Points on a hilly landscape, in no order, each with its height.
A climber steps from a point to the highest of its 5 nearest points, and stops where none of them is higher. Distance is the straight distance between rows; heights are no part of it.
narid: [-31 -21  23  15 -40   3   6   7   9 -33  -9  -6   0]  height 564
todi: [ 19  19  31  -6 -12  -6  -3  -6  24  26   2   9 -10]  height 567
Ran: [ 59  -5 -59  -6  49  20   4  22 -23  51  27 -18 -13]  height 151
Tukab: [  5  -3  19 -26 -16   7   8 -17 -17   6   5  -4  12]  height 210
Lig: [ 57 -15 -65  -8  50   9  12   3 -20  47  42 -31 -20]  height 157
Goti: [-35 -28  18   8 -35   2  28  15 -18 -60  -6 -30  28]  height 642
mevo: [ 20  23  21 -19   1   1  -6  -9   3  30  -1  15  -3]  height 643
sola: [  9   1 -19 -26  29  16  -9 -23 -46  15  13   1   1]  height 655
libuz: [ 30  50  -6 -13  58   7 -19  28  30  50 -30  15 -11]  height 746
lodez: [-61   2  28  18 -28 -26  15   7   0 -97 -18  -7  19]  height 596
turi: [ 44  26 -31 -10  66  25 -10  44  17  53 -21  11 -12]  height 699
zomo: [-10 -16 -20 -36  14   2  11 -32 -52  -6  11 -10  18]  height 21
vib: [-15 -27  -3 -38  -6  -5  32 -30 -41 -22   5 -27  37]  height 458
Fiv: [-13 -18  28  -1 -35   8  11  -4  -1  -3  -2  -8   8]  height 300
nuve: [ 48  23 -34  -5  61  21  -9  43   5  53 -14   2  -6]  height 767
zave: [ 27  37  31  -8   0 -14  -7   1  37  37  -6  14  -8]  height 671
kur: [-25   6   8  57 -35 -33 -32  -2  57 -15 -12  49 -14]  height 357
Fosu: [  2  -1  29   6 -26   0  -2  -1  27  14   0   3 -11]  height 462
dor: [ -7 -20 -36 -30  32   7   7 -36 -51  -5  22 -11   9]  height 220
Porep: [ 41  23 -30 -17  68  28 -13  51  40  63 -36   9 -11]  height 681
Vezu: [ 50   8 -46   0  54  27 -11  24 -22  43  14  -8  -7]  height 329
lemu: [-40 -13  18  33 -43  -3 -14   4  30 -29 -15  12  -8]  height 335
Rego: [-63   5  17  29 -38 -24   1  -2  21 -68 -29  15  -3]  height 463
gada: [-20 -14  23  23 -43   2  -3   6  27 -16 -11   6  -6]  height 337
kule: [-11   2  15  48 -37 -13 -19  10  57   3  -5  29 -13]  height 372
libek: [ 11  11 -14 -22  29  13 -11 -16 -35  16  11   5  -1]  height 682
Gadi: [-54   4   9  32 -42 -33 -11 -15  30 -58 -30  35  -4]  height 381
vam: [-37 -28  23  16 -38   3  14   9  -1 -46  -8 -14  18]  height 640
Kem: [ 28  38  20 -14  22   0 -13   1   8  38  -8   8  -9]  height 707
dagu: [ -9  -7  24  25 -46  -1  -6  -2  33   3  -2   6 -11]  height 338
lolo: [ 27  52  16 -11  32  -9 -12   7  33  41 -16  15 -10]  height 741
Kifal: [ 34  35 -16 -11  56  20 -20  22   2  40 -17  16  -9]  height 665
Zal: [-38   1   6  47 -43 -26 -25  -3  45 -29 -15  39 -14]  height 349
lufaf: [  6   0  10 -30   7   7   1 -26 -30  13   5  -3   6]  height 753
suz: [ 50 -12 -61  -5  42  14   5   5 -32  39  38 -19 -12]  height 340
zama: [ 12  16  25  29 -30 -20 -11   9  53  23   0  22 -11]  height 471
moti: [ 47 -38 -70 -17  48   8  18 -22 -25  39  59 -45 -30]  height 208
Siza: [ -5 -29 -55 -23  39  12   2 -24 -55   2  28 -15   1]  height 170
sope: [ 27  32   3 -20  30  14 -14  -1 -20  27  -1  11  -4]  height 745
kosa: [ 10  14  33  14 -25 -11  -4   0  40  27   0  11 -11]  height 677
Riza: [-42  13   7  40 -45 -52 -31 -19  40 -42 -24  64  -1]  height 344
Gutag: [-19 -37  14 -13 -21  -8  35   1 -25 -42   3 -34  39]  height 641
vom: [-44 -18  19  15 -21 -11  25  20 -18 -81  -8 -29  25]  height 644
tebe: [ 12  11  26 -16 -10   4  -1 -16  -5  21   4   3  -4]  height 556
mot: [-48 -12  15  33 -41  -3  -6   1  23 -42 -17  12  -8]  height 361
gure: [-15 -32  19 -19 -31  -3  29  -8 -22 -28   1 -29  29]  height 633
taz: [ 24   3 -42  -8  42  24  -6  -5 -43  28  21  -3  -3]  height 649
fud: [ 19  27  29  13 -14 -21  -5  10  53  31  -5  16 -13]  height 624
mibof: [-11 -19   0 -37 -12  -3  21 -28 -38 -11   6 -20  26]  height 231
visog: [  6  -3  26 -15 -25   8   1 -12  -3  13   7  -3   0]  height 367
Sab: [-18 -25  25  -7 -36   1  13  -3  -5 -15  -2 -18   9]  height 503
suzu: [ -51  -10   25   15  -15  -19   23   18  -19 -108    2  -24   32]  height 574
gere: [ 30  10 -30  -7  45  22 -10   5 -32  32  14   4  -8]  height 618
nad: [-53 -10  19  19 -27  -9  17  12  -3 -85 -15 -16  18]  height 639
bal: [ 21 -34 -67  -9  41  20   5 -21 -42  20  43 -28 -16]  height 218

Where does a climber stop that starts at each point below?
lolo: nuve
Ran: lufaf
kule: kosa
Lig: lufaf
gure: vom
moti: lufaf
dor: lufaf

Call two points neighbours if one is among the 5 nearest of the other. Go from one point of each pair to the other, from neighbour to neighbour, staying as high as possible. Name the lowest point that can't be avoided.
lufaf, sope: libek
sope, nuve: Kem
vom, sope: visog
